The views of a scene show one set of named points, each view turned or mirrored, shifted and resized as a whole, with a little noise and some points left out.
(in the rows, 128 means zero)

Scene 1
View 1
<161>: [ 51 136 137 141 137 144 148 165 117 101  91 131 224  71 111  68 138 124
 154 169 144 127 135 154 117 171 148 119 104 154 131 123  91 124 116  98
  82 107 121 155 122  93 112  57 135 141 101 138 111 130  97 207]
<173>: [ 97 184 127 145 151 139 131 189 135 108 139 107 176 124 140  73 111 102
 128 178 121 142 154 128 140 157 129 150 137 157 125 150  82 101 131  96
 123  97 102 118 126  97  79 128 116 135 131 117 144 135 116 127]
<90>: [ 73 137 140 165 135 128 125 142  93  89 160 135 189 107 130 126 149 131
 128 147  87 101 123 174 125 154 129 125 164 151 156 105  79 119  90  95
 109 132  74 109 144 115 109  38  85 144 120 141 191 123 147 145]
<205>: [ 81 138 125 142 187 135 131 173 189 139 134 118 146  82 107 101  91 106
 115 160 142 140 168 117 153 203 136 155 124 126 141 111  85  99 120 123
 104 109 140 125 109  66  84 127 147 132 116  99 115 124  92 162]
<58>: [ 67  97 141 152 177 125 132 149 166 127 141 131 150  69  99 133 114 123
 116 137 131 123 150 147 136 206 137 139 131 105 170  69  77 128  95 125
  94 128 135 122 115  75 106  73 135 135 102 115 145 114 106 177]
<71>: [ 87 143 129 151 174 130 127 167 158 123 156 121 153 105 113 126 114 104
 117 154 113 128 152 136 151 187 131 144 144 131 156  99  83 114 110 114
 106 120 113 106 127  91  90 105 124 127 122 109 151 120 118 142]
<96>: [ 66 117 133 150 172 127 130 155 159 119 139 131 161  74 100 118 120 120
 118 146 124 127 149 145 133 200 131 131 135 121 158  87  82 118 105 116
  94 122 120 120 123  77 110  72 127 138 103 119 135 122 110 171]
<70>: [ 90 182 128 131 152 147 138 195 143 113 115 108 189  99 134  53 109  99
 135 185 140 149 164 116 142 160 142 149 112 167 112 164  86 100 146  96
 108  88 119 142 109  83  81 139 133 134 121 122 108 133  96 146]
<64>: [104 135 132 150 201 129 123 169 202 141 178 123 115 105 106 133  87  96
  88 147 121 145 171 114 165 201 121 162 153 117 161  91  75 106 110 132
 119 113 125  93 110  70  75 140 139 127 130  94 140 121 115 130]
<219>: [ 71 118 133 153 174 133 128 154 158 123 146 131 158  85 109 128 117 119
 105 142 121 125 144 148 136 188 134 134 145 123 165  75  76 118  96 115
 108 126 120 117 127  82 106  75 128 135 111 110 150 115 120 163]
<211>: [ 98 171 135 150 154 128 133 176 133 109 156 111 167 126 132  93 118 101
 121 168 103 132 152 132 149 156 126 149 149 156 135 136  73 101 121 102
 119 113  86 105 122 103  84 112 106 130 130 121 165 126 127 122]
<60>: [108 137 121 143 227 130 119 180 252 167 177 112  79  96  99 134  55  84
  76 141 140 160 191  87 177 226 124 166 141 103 160  93  81  97 123 142
 122 109 155  92  92  49  65 178 164 117 123  69 122 112 100 116]
View 2
<60>: [135 126 121 153 157 140  90  68 117 118 124 118 133 136  92 130 124 122
 101 144 116  95 138  96 159 164 103 133 100 123 124 146 118 147 135 142
 169  84 112 108 107 109  88 165 138 131 164 144 102 137 123 126]
<71>: [142 124 130 137 123 128 121  98 125 122 123 118 124 110 109 118 134 138
  96 151 138 118 135 105 134 128 103 126 117 123 115 134 118 152 121 150
 167 115 128 142 124 126  89 146 128 123 136 138 122 144 113 140]
<161>: [153 121 137 127 101 109 154 127 133 133 147 122 105  87 132  95 141 177
 107 173 164 130 142 121 115  94 103 129 149 119  94 126 101 143 110 178
 171 139 130 164 148 146  67 121 114 100  99 140 143 161  92 164]
<211>: [161 141 132 118 123 132 105 106 114 141 118 119 146 107 115 146 134 150
 133 140 150 106 154  93 113 121 106 120 132 131 127 130 127 149 111 160
 155 116 130 132 129 107 102 151 111 106 150 131 140 140 128 132]
<90>: [161 127 134 114  92 115 153 147 134 125 104 122 131  87 109 125 155 148
 114 140 173 152 136 108  82  92  77 119 109 134 121 109 126 160 101 143
 150 155 151 178 137 142  97 131 115 118 128 121 168 130 115 150]
<96>: [139 116 130 133 119 120 143 116 136 116 127 120 117 101 106 110 142 142
  90 155 149 132 129 109 120 121  89 128 107 119 109 129 109 156 116 147
 167 122 133 155 127 140  82 137 127 127 126 140 133 135 105 149]
<70>: [165 131 133 130 117 125 111 103 121 148 137 121 132  97 130 124 134 175
 133 159 153  99 159 103 126 108 120 123 161 126 113 136 115 139 113 181
 165 121 121 136 144 113  82 141 107  88 132 139 136 166 108 143]
<173>: [167 139 129 124 110 123 114 116 123 145 126 120 137  98 116 137 139 162
 134 147 156 110 151  96 112 108 102 122 147 134 122 132 120 148 108 170
 158 123 134 142 137 112  93 142 113  96 137 132 145 151 118 141]
<64>: [145 134 120 137 139 133 113  92 120 120 109 119 134 117  96 136 136 129
 101 142 133 115 138 100 133 143  95 126  97 124 129 139 121 152 121 140
 164 103 128 130 114 116  97 157 132 131 155 131 122 131 121 131]
<205>: [145 124 126 140 131 128 118  95 125 122 134 118 127 112 111 115 130 152
 106 155 137 107 144 106 137 128 104 130 127 121 110 143 107 151 122 159
 167 108 123 134 123 124  75 143 126 118 134 142 119 151 104 142]
<58>: [137 118 128 142 128 127 132 102 130 114 125 119 121 109 101 115 134 138
  87 154 135 123 131 107 130 130  93 128 103 120 111 132 111 154 122 148
 170 113 131 145 122 132  83 140 133 127 137 138 121 138 110 146]
View 3
<211>: [103 101 110 130  80 136  98 140 104 124 122 158  92 133 149 120 169 104
 114 111 144 114 108 134 162 148 131 164 154 145 112 110 110 126 133 158
 112 154 127 140  62 121  90 167 134 104 116 117 112 140 135 138]
<60>: [162  96 102 114  91 154 142 145  84 126 149 155  58 167 111 129 153 105
  76 133 117 132 113 168 111 110 159 207 163 103 113 157 136 115  69 149
  74 147 153 178  51  99  71 126 141 114  97 116 101 176 164 172]
<90>: [ 70 105  99 139 102 118 124 125 155 122  95 175 159 130 174  99 155 105
 138 111 144 131 131  94 176 179 132 121 137 210 150 116 136 139 148 153
 157 141 117  92  93 134 110 165 148 112 139 126 130  93 114 138]
<58>: [125 102 112 122 121 143 163 125 128 119 121 178 118 151 139 104 144 111
 115 126 118 146 139 125 127 137 149 171 140 165 144 160 153 129  78 143
 121 141 137 141  73 119  89 130 148 114 135 125 109 124 138 161]
<161>: [ 79 144 152 128 108 153 150 116 149  99 113 173 116  95 171  73 175 151
 154 126 134 133 144  83 162 134 133 151 148 211 118 163 131 152  97 139
 139 154 110 136  51 152  86 138 125  85 152 134  92  95 106 121]
<96>: [109 109 110 123 118 142 153 124 136 118 117 177 124 140 152  99 149 114
 126 126 122 149 143 110 140 138 149 157 143 186 144 164 155 130  95 141
 129 142 131 123  74 130  93 132 142 105 142 129 111 109 126 154]
<70>: [ 96 132 132 131  81 150 115 137 105 102 130 153  79 107 151  93 182 139
 125 125 136 117 118 117 162 133 131 170 156 164  93 135 107 143 115 148
 107 160 113 160  38 131  79 159 118  82 125 125  86 130 115 119]
<219>: [103 105 109 125 114 134 150 125 138 121 110 176 128 144 157 101 146 109
 122 121 128 146 141 117 141 148 151 152 143 181 151 147 152 134 103 143
 128 138 135 124  83 126  93 137 147 113 134 127 119 107 133 157]
<64>: [143  86  90 129 102 135 133 133 116 132 125 168 106 162 128 123 145  96
  94 123 125 137 118 149 130 140 146 173 145 136 137 137 143 118  99 150
 105 138 151 146  79 105  92 148 152 119 116 118 120 144 149 170]
<173>: [ 91 115 116 136  82 142 106 138 114 114 124 160  94 122 149 105 178 117
 125 114 143 115 119 124 165 151 131 161 151 159 105 119 109 127 131 155
 115 158 122 136  59 124  89 165 132  96 118 120 106 130 121 125]
View 4
<71>: [113 128 119 126 120 130 122 121 106 137 120 131 115 129 133 140 116 158
 129 116 134 114 127 121 132 112 120 120 126 145 120 146 130 122 132 143
 119 127 115 118 129 111 129 124 132 116 111 110 129 133 128 140]
<70>: [100 127 111  87 137 104 121 134  85 112 153 120 126 118 155 133 110 162
 114 121 128 120 140 116 117 114 127 129 132 148 112 167 138 101 137 148
 116 120 128 116 152 111 123 134 132 123 111 128 135 126 102 129]
<205>: [105 117 119 108 130 116 121 134  99 115 131 122 129 112 142 128 102 177
 133 116 120 128 123 117 117 100 118 127 141 141 117 160 134 110 133 148
 118 119 123 120 144 111 118 121 131 115 106 130 130 119 112 135]
<173>: [ 95 137  95  97 135 112 125 125  89 124 154 126 110 133 154 138 124 140
 104 120 141 105 144 115 129 131 128 120 118 149 114 147 139 115 127 149
 111 118 115 113 145 100 134 145 138 128 113 105 142 139 119 135]
<161>: [118 117 158  84 146 101  85 127  67  97 148 133 142 164 175 136 132 148
 114 143 152 109 162 123 111 129 147 134 122 167 122 176 132  95 183 147
 132 117 158  98 149 130  96 147 108 145  92 130 123 145  82 170]
<60>: [112 115  93 120 117 124 151 139 128 129 128 114 122  80 116 120  77 197
 147  89  97 147 104 112 116  84 100 124 157 126 122 154 138 124 103 146
 111 115  97 133 138  96 127  99 145  86 124 134 136  99 124 102]
<219>: [127 128 134 131 120 138 110 118 110 132 112 136 118 145 129 140 112 163
 135 118 138 113 123 123 132 106 127 125 129 149 126 153 126 121 142 144
 123 127 125 117 122 112 124 123 120 119 101 116 120 135 130 157]
<211>: [ 98 142  86 107 130 118 135 125  96 132 150 122 105 121 146 141 116 151
 110 114 136 107 135 115 133 124 122 119 119 144 107 140 144 115 113 143
 111 124 109 119 140  99 145 142 145 120 117 106 135 135 126 121]
<64>: [112 128  98 131 120 136 138 127 124 138 119 124 111 108 123 130  97 179
 130  96 120 127 109 117 129  95 112 116 140 136 116 147 132 132 111 147
 112 125 105 126 127  99 136 109 137 104 116 118 131 120 132 123]
<58>: [123 120 130 126 122 133 115 124 115 128 112 133 127 126 131 131 101 176
 140 113 121 128 119 123 123  91 122 124 143 142 126 156 130 122 143 148
 125 121 122 119 128 113 119 113 126 110 104 125 122 127 119 141]
<96>: [125 121 140 130 126 135 106 120 110 128 113 135 124 143 137 137 114 164
 132 114 137 116 125 125 125 105 122 122 136 151 125 155 128 123 150 148
 124 125 129 114 127 114 119 117 118 117 101 122 117 135 121 154]
View 5
<71>: [117 142 117 130 157 129 119 113 124 140 152 112 113 132 143 118 147 126
 118 136 127 129 133 128 131 138 145 131 138 123 136 125 148 133 108 142
 146 118 133 122 135 128 120 109 120 147 113 141 125  91 113 122]
<64>: [108 132 137 136 159 109 126 117 110 149 128 120 125 132 143 129 166 101
 122 137 126 113 115 119 144 146 138 141 136 130 138 125 136 127 111 124
 152 105 123 127 124 144 150 136 118 154 121 134 120  79 100 136]
<96>: [100 156 112 125 163 115 152 107 130 142 152  94 101 116 154 108 126 100
 125 113 146 120 133 122 126 131 154 134 132 106 123 111 151 134 123 147
 142 108 151  98 134 135 125 103 146 158 126 148 130  90 112 143]
<70>: [ 94 144  95 121 167 115 101 109 124 160 168 102 130  95 135 100 135 149
 131 148 112 132 110  96 128 153 161 123 135 147 146 131 132 128  78 172
 125 132 145 149 136 102  88 111 127 105 111 112 139 118 113 100]
<173>: [113 134 105 127 153 137  90 113 126 154 160 108 128 112 133 113 148 156
 125 150 113 136 126 114 128 148 146 125 139 141 147 139 140 129  86 157
 138 129 126 149 137 103  98 112 117 118 105 119 125 105 120 101]
<90>: [140 136  94 141 133 176 101 123 151 115 171 104  89 138 154 124 128 164
 107 133 124 154 162 165 116 106 127 133 143 104 131 136 154 139 123 150
 156 126 121 127 155 106  90  81 110 141  98 156 130  91 129 108]
<211>: [110 129 115 134 151 127  89 117 116 157 150 117 130 121 139 122 165 143
 118 157 103 128 117 117 134 151 144 132 145 147 148 134 137 128  83 148
 146 122 118 151 133 119 111 123 100 125 106 116 123  93 108 106]
<219>: [120 147 112 131 148 133 131 116 132 132 156 104  98 128 152 117 137 118
 117 124 137 132 138 137 130 128 140 138 140 108 130 123 156 135 119 143
 148 124 138 109 138 127 118 101 128 147 112 152 123  89 119 131]
<205>: [ 91 146 116 122 172  98 130 109 119 154 149 100 121 109 143 104 146 111
 132 130 128 116 113  98 133 154 155 131 134 130 133 118 139 129 101 146
 134 117 145 119 126 124 126 124 140 139 122 131 129 100 109 130]
<161>: [109 166  71 120 163 136 126 108 142 140 183  85 105  92 147  90  96 152
 134 115 133 152 142 114 113 130 160 117 131 116 126 119 152 139 105 179
 125 136 167 114 151  90  63  74 149 120 110 139 144 111 124 112]
<58>: [107 148 115 130 168 115 142 110 120 135 143 107 110 122 146 114 137 100
 125 120 137 121 128 122 132 137 147 131 132 115 127 114 149 136 118 142
 143 109 142 109 129 135 133 115 136 152 119 147 126  93 106 138]
View 6
<60>: [118 103  92 133 115  76 159 108 116 126 148  91  99 111  92 132 105 142
 141 117 100 138  92 151 139 151 139 126 142 161 140 142 126  93 130 114
  95 132 111 157 153  98  93 162 117 109  81 137  98 133 118  98]
<58>: [125  91 103 137 138 128 136 148 130 145 146 102 114 142 129 114 105 146
 131 108  99 155 106 122 133 151 135 126 129 118 155 127 142  96 147 113
 126 119  99 160 136 116 115 137 108 121 117 139 123 151 118  95]
<173>: [102 115 109 110 138 171 134 172 121 125 121 104 116 110 131 111 115  98
 148  95 101 147 135 130 146 106 121  99 132 107 144 139 103 126 138 114
 133 139 109 164 144 125 116 150 118 121 122 136 113 176 119 115]
<219>: [119  92 108 136 141 145 128 161 127 147 144 107 111 145 142 107 107 138
 128 104 104 162 109 116 136 145 135 129 137 108 152 128 139 101 151 120
 147 121  97 161 134 131 121 141 113 123 133 144 132 150 123  93]
<161>: [114  90 114 100 155 207 116 182 139 158 118  96 117 138 146 113 108 128
 132  92  89 152 131 102 130 132 117  94 100  66 185 115 146 111 156  98
 144 124  87 174 121 122 117 113  97 140 130 140 138 182 113 117]
<71>: [116 100 107 127 138 147 138 159 120 138 140 108 111 131 134 110 112 127
 132 103 102 160 111 125 140 136 134 120 141 115 146 133 122 107 142 116
 139 127 103 160 140 129 118 150 115 122 125 138 122 159 123 100]
<205>: [117 102 103 110 141 149 133 143 131 145 136  87 105 122 117 127 105 137
 138 105  92 142 125 125 132 141 120 104 106 102 175 124 143 105 144 103
 117 123  93 178 132 108 107 132 105 124  97 137 119 161 110 117]
<90>: [117  96 116 136 151 191 108 203 125 147 136 127 119 150 168  88 113 113
 132  94 111 171 118 104 142 121 132 129 146  84 142 132 120 113 150 121
 171 122 101 156 138 154 133 142 116 128 178 148 138 178 134  89]
<211>: [100 121 109 119 130 153 141 165 117 116 128 106 112 106 123 108 117 103
 150  99 113 153 126 135 148 115 125 107 147 119 137 145  97 126 135 114
 129 140 112 162 152 126 112 169 119 117 122 134 109 172 120 112]
<96>: [121  86 105 132 143 151 125 161 129 157 143 104 108 147 139 109 104 142
 130 105  99 161 107 111 131 147 133 123 129 103 158 124 146  97 147 113
 139 121  92 165 135 126 120 131 108 125 129 141 130 156 123  98]
<70>: [105 117 112  97 137 178 139 164 126 133 117  92 110 101 118 121 118 103
 148  93  95 141 142 127 146 113 109  88 115 102 158 134 118 123 139 101
 120 135 104 173 140 114 106 139 109 130 101 131 116 182 111 128]

In a view up to two points have been moved. Name them for each view, in the order of its rows, or write none.
view 1: <58>, <211>
view 2: <71>
view 3: <60>
view 4: <70>, <161>
view 5: <96>
view 6: <205>

Scene 2
View 1
<174>: [118 103 119 107 162 155 152 129 116 129 101 159 145 100 147 140 121 119
 134 154 107 120 129 112 132 119 177 145 135 139 116 105 127 106 150 166
 131 116  75 108 129 138  88 137 118 123 140 121 108 118 136 153]
<56>: [121  97 113 137 121 163 187 141 166  98 111 125 142 111 112 131 163 124
 134 163 116 120 127 131 133 173 114 137 160 118 130 121 104 123 164 129
 128 137 147 159 110  99 160 122 142 160 154 155 157 139 150 126]
<210>: [125 138 112  95 166 147  97  86  86 156 110 126 128 126 162 166  87 138
 125 141  98 137 147 114 135  92 174 134  91 148 119 106 154 145 107 163
 117 145  59  57 145 164  49 133 114  89 165  84 116  98 139 118]
<12>: [127 118 113 128 138 167 157 127 134 118 113 124 147 130 144 148 138 138
 122 133 114 119 136 129 131 138 151 128 134 119 141 123 124 117 152 149
 130 131 114 126 126 112 125 140 122 121 143 113 126 126 130 130]
<162>: [126 122 107 126 116 162 153 113 149 113 119  97 132 133 118 150 142 139
 127 145 105 128 136 132 136 153 120 122 134 122 142 127 124 143 141 131
 123 151 137 129 123 109 135 125 136 135 155 129 160 132 143 103]
<44>: [121 109 115 132 123 166 171 129 151 107 116 123 142 117 126 139 150 123
 129 146 111 117 130 131 133 161 130 129 149 122 136 118 115 120 161 135
 128 132 130 141 115 102 141 127 132 146 148 140 149 136 137 121]
<86>: [136 143 110 124 132 160 117  95 117 130 119  95 131 154 144 164 116 146
 114 127 105 132 142 136 130 118 148 118 109 126 144 123 143 148 124 136
 125 150 109  94 137 129  98 139 122 100 160  97 140 117 131  91]
<41>: [132 139 108 112 140 154 105  89 109 138 118 102 125 142 148 167 108 144
 115 132 105 135 146 129 134 111 154 121 100 135 137 114 146 148 118 145
 123 152  99  78 142 144  79 133 118  99 160  96 136 108 133  99]
<167>: [124 114 116 114 153 162 147 124 116 126 109 136 148 115 151 146 118 127
 125 144 108 118 130 115 131 123 168 136 129 134 130 109 132 114 147 157
 127 123  88 102 130 130  99 139 122 121 141 111 117 122 129 142]
<113>: [121 100 113 134 122 164 181 139 157 103 117 128 143 111 114 139 155 121
 135 156 113 117 130 131 136 165 122 132 152 120 133 121 112 120 166 133
 126 132 130 153 112 103 150 125 133 154 145 148 151 140 150 128]
<101>: [124 119 110 111 153 156 137 112 107 132 105 137 140 117 145 151 118 128
 131 145 109 126 139 117 133 122 166 137 121 134 126 110 136 121 137 158
 124 130  85  96 134 140  85 134 119 116 151 110 117 114 138 133]
<18>: [131 127 110 121 127 161 136 108 131 122 121 107 133 135 136 155 127 138
 124 140 104 131 140 129 131 137 139 125 123 129 138 123 132 139 132 137
 123 146 121 107 131 123 111 134 126 119 157 110 148 124 137 103]
View 2
<18>: [125 151 117 127 128 127 137 136 147 133 115 146 129 118 133 125 141 106
 128 130 120 107 142 130 115 107 100 129 122 117 136 131 142 116 126 146
 134 107 123 131 116 111 123 139 113 120 143 114 109 108 135 128]
<12>: [135 161 111 120 134 125 149 125 122 128 129 159 133 116 131 119 140 122
 136 108 112 126 128 128 110 113 104 118 118 126 124 138 142 133 112 131
 135 117 136 148 112 125 138 122 126 126 121 128 120 114 134 140]
<101>: [132 172 106 133 122 137 144 124 131 126 124 146 121 140 132 129 134 123
 168 131 113 122 121 134 107 123 102 112 111  95 127 118 130  84 126 141
 118 112 122 130 118 102 106 137 102 124 113 129 120  97 136 150]
<162>: [123 135 124 126 125 118 130 140 133 134 122 146 140  98 145 125 151 105
 104 123 130 113 154 125 128 117 102 138 119 142 141 145 147 145 134 142
 139 116 123 137 115 131 140 132 124 125 137 111 109 119 125 116]
<86>: [132 167 122 124 132 124 136 137 170 133 111 142 133 126 116 120 145  90
 140 131 118  89 134 129 103  94 102 131 122 108 143 135 143 101 117 167
 140  89 124 121 114  94 116 142 103 105 154 105  99 107 137 132]
<174>: [131 180 101 131 122 136 151 117 102 119 132 147 115 145 142 137 132 146
 181 124 112 142 113 136 108 134 105 107 109  99 116 115 127  91 126 124
 108 123 123 140 120 113 114 127 108 132  97 140 132  98 137 150]
<210>: [131 187 117 132 126 135 143 133 181 133 107 134 122 155 108 128 135  97
 179 148 109  91 120 138  90  97 105 119 119  73 133 115 128  60 129 173
 120  89 118 110 122  68  92 154  79 101 147 116 104  86 147 141]
<44>: [120 132 122 125 124 120 134 135 117 131 125 151 134  91 155 123 149 116
 100 115 131 126 157 123 143 129  98 131 120 151 137 145 150 155 135 125
 142 126 122 147 119 141 147 129 135 136 127 117 116 119 122 121]
<167>: [134 176 107 126 129 133 149 120 115 120 126 150 123 139 130 127 134 132
 168 120 110 128 119 133 107 121 104 109 112 100 118 121 132  97 116 132
 119 116 127 136 118 113 115 132 113 124 114 134 125 102 134 149]
<113>: [120 117 115 127 115 120 133 130  81 127 133 156 141  84 170 126 149 133
  91 103 131 147 153 120 151 138 102 128 121 164 123 146 143 177 133 103
 140 140 126 156 113 166 160 112 152 147 111 129 128 126 117 125]
<41>: [131 173 123 124 132 129 137 136 177 132 108 133 126 139 114 119 140  92
 151 139 115  87 130 133 100  98 101 128 126  94 139 126 141  82 127 168
 131  92 123 113 118  84 106 150  89 106 152 106 102  96 146 135]
<56>: [117 122 116 126 121 123 131 132  86 129 132 150 134  84 169 126 152 133
  96 110 132 145 157 120 158 144 103 129 121 159 126 148 142 166 142 108
 136 142 124 158 120 159 156 123 148 144 110 125 127 118 116 121]
View 3
<162>: [182 146  96  94 147 142 147 121 126 114 130 134 144 171 111 157  99 117
 130 149 109 131 167 118 140 112 106 131 122 129 116 140 123 130 122 119
  73 137  78 132 134 116 145 135 147 151 158 125 118 146 133 132]
<44>: [177 131  94  71 134 121 134 126 130 105 132 140 143 160 127 159  90 127
 128 143 109 133 140 109 144 101 122 116 134 122 118 114 124 126 136 120
  87 120 103 139 129 111 139 163 139 156 154  85 134 126 103 109]
<18>: [168 144 124 121 149 147 138 117 111 113 130 139 135 163  97 131 115 123
 146 155 108 115 179 148 129 125 125 157 110 120 101 142 127 128 119 143
 102 134  91 123 137 125 142 113 136 148 169 142 132 158 132 147]
<113>: [180 134  79  63 139 110 134 129 137 105 141 137 146 149 145 160  91 121
 130 141 112 136 131  86 147  88 130 114 140 114 126 106 126 131 144 113
  80 126 105 142 121 103 134 167 140 158 147  77 128 112 106  97]
<56>: [186 137  67  53 138 119 141 132 143  97 136 136 152 149 149 175  85 123
 122 133 109 138 118  76 143  82 125 104 145 120 126 105 120 123 147  95
  67 129 107 143 124 101 140 175 146 162 137  75 124 100 111  90]
<101>: [150 120 160 134 144 131  98 121 107 125 119 151 138 130 104 100 135 122
 165 148 119  96 149 169 111 141 149 171 107  96  93 123 109 125 137 177
 149 109 123 109 136 124 144 112 114 133 168 109 148 143 125 144]
<174>: [144 114 158 122 132 111  86 127 112 126 121 152 139 113 113  97 136 131
 168 141 123  96 124 163 114 133 163 164 122  93  95 108 115 118 150 179
 160  93 148 111 127 117 144 131 106 131 164  83 160 123 100 122]
<167>: [146 118 153 122 137 121 108 124 115 120 120 150 138 129 110 103 130 127
 161 152 118  98 148 162 119 137 155 160 108 102  96 117 121 123 139 167
 143  99 140 111 133 120 143 132 114 137 169  98 154 142 104 129]
<41>: [162 151 148 157 149 169 144 108  99 127 122 132 130 178  80 111 128 119
 150 165 110 103 197 171 121 140 117 175 100 129  89 163 120 123  97 154
 116 146  71 119 147 130 147  88 139 140 173 177 129 178 162 174]
<210>: [144 138 187 180 152 161 112 110  83 143 118 141 128 150  69  80 154 118
 176 168 112  87 190 208 101 161 138 198  89 103  74 155 110 117 106 189
 167 128 100  97 143 139 149  75 114 119 180 164 140 179 157 184]
<12>: [174 117 119  91 131 120 133 120 128 107 119 146 128 173 112 157  89 135
 134 153 108 117 172 138 147 123 132 138 120 127 118 117 139 145 118 134
  84 107 116 139 130 113 138 160 139 171 186  99 156 164  85 125]
View 4
<162>: [189 133 190 188 135 153 157  90 138 111 124 135 140  80 141 148  92 123
 140 110 139 146 171 159 133 130 186 120 123 109 133  95 181 157 108 149
 148 123 125 104 136 131 151 138 118 146 186 152 115  82 136 144]
<174>: [ 41 125 148 183  82 126  88 117  81  83  50  71 104 124  57 133 195  88
 146 136 128 150  61 106 139 114 141 190 149 199 179 140 105 129 134 110
 140 129 105  96 190 105 166 123 103 106  72 138 116 157 135 140]
<210>: [121 170 229 153 113  91  95 134  57  85 115  62 182 147 103  68  55  84
 156 101 179 194  53  78  79 123  36 182 173  51  58 150  84  83 160 153
 105 131  55 164 180  69 233 194 110 101 171  73  65 161 186 118]
<167>: [ 64 140 157 175 107 129  95 112  85 101  74 105 123 108  75 117 166  95
 126 112 146 156  71 118 109 119 103 158 157 148 127 140 105 138 126 128
 149 124 106 123 181 102 175 159  97 118 125 127 103 147 132 143]
<44>: [135 109 160 194 122 166 144  95 147 109  95 142 105  63 119 166 161 120
 128 117 123 126 160 168 143 130 205 117 124 159 159  89 170 179 104 138
 163 125 148  86 140 145 136 126 101 144 150 177 142  98 103 143]
<86>: [193 156 231 176 139 123 146 119 106 112 142 102 175 105 144  97  28  98
 153  95 178 181 136 138  95 137 117 128 149  39  60 106 150 116 137 165
 131 122  88 150 140 109 201 177 118 137 217 113  78 102 168 125]

In a view up to two points have been moved. Name them for each view, in the order of its rows, or write none.
view 1: <210>
view 2: <44>, <113>
view 3: <41>, <12>
view 4: <174>, <86>
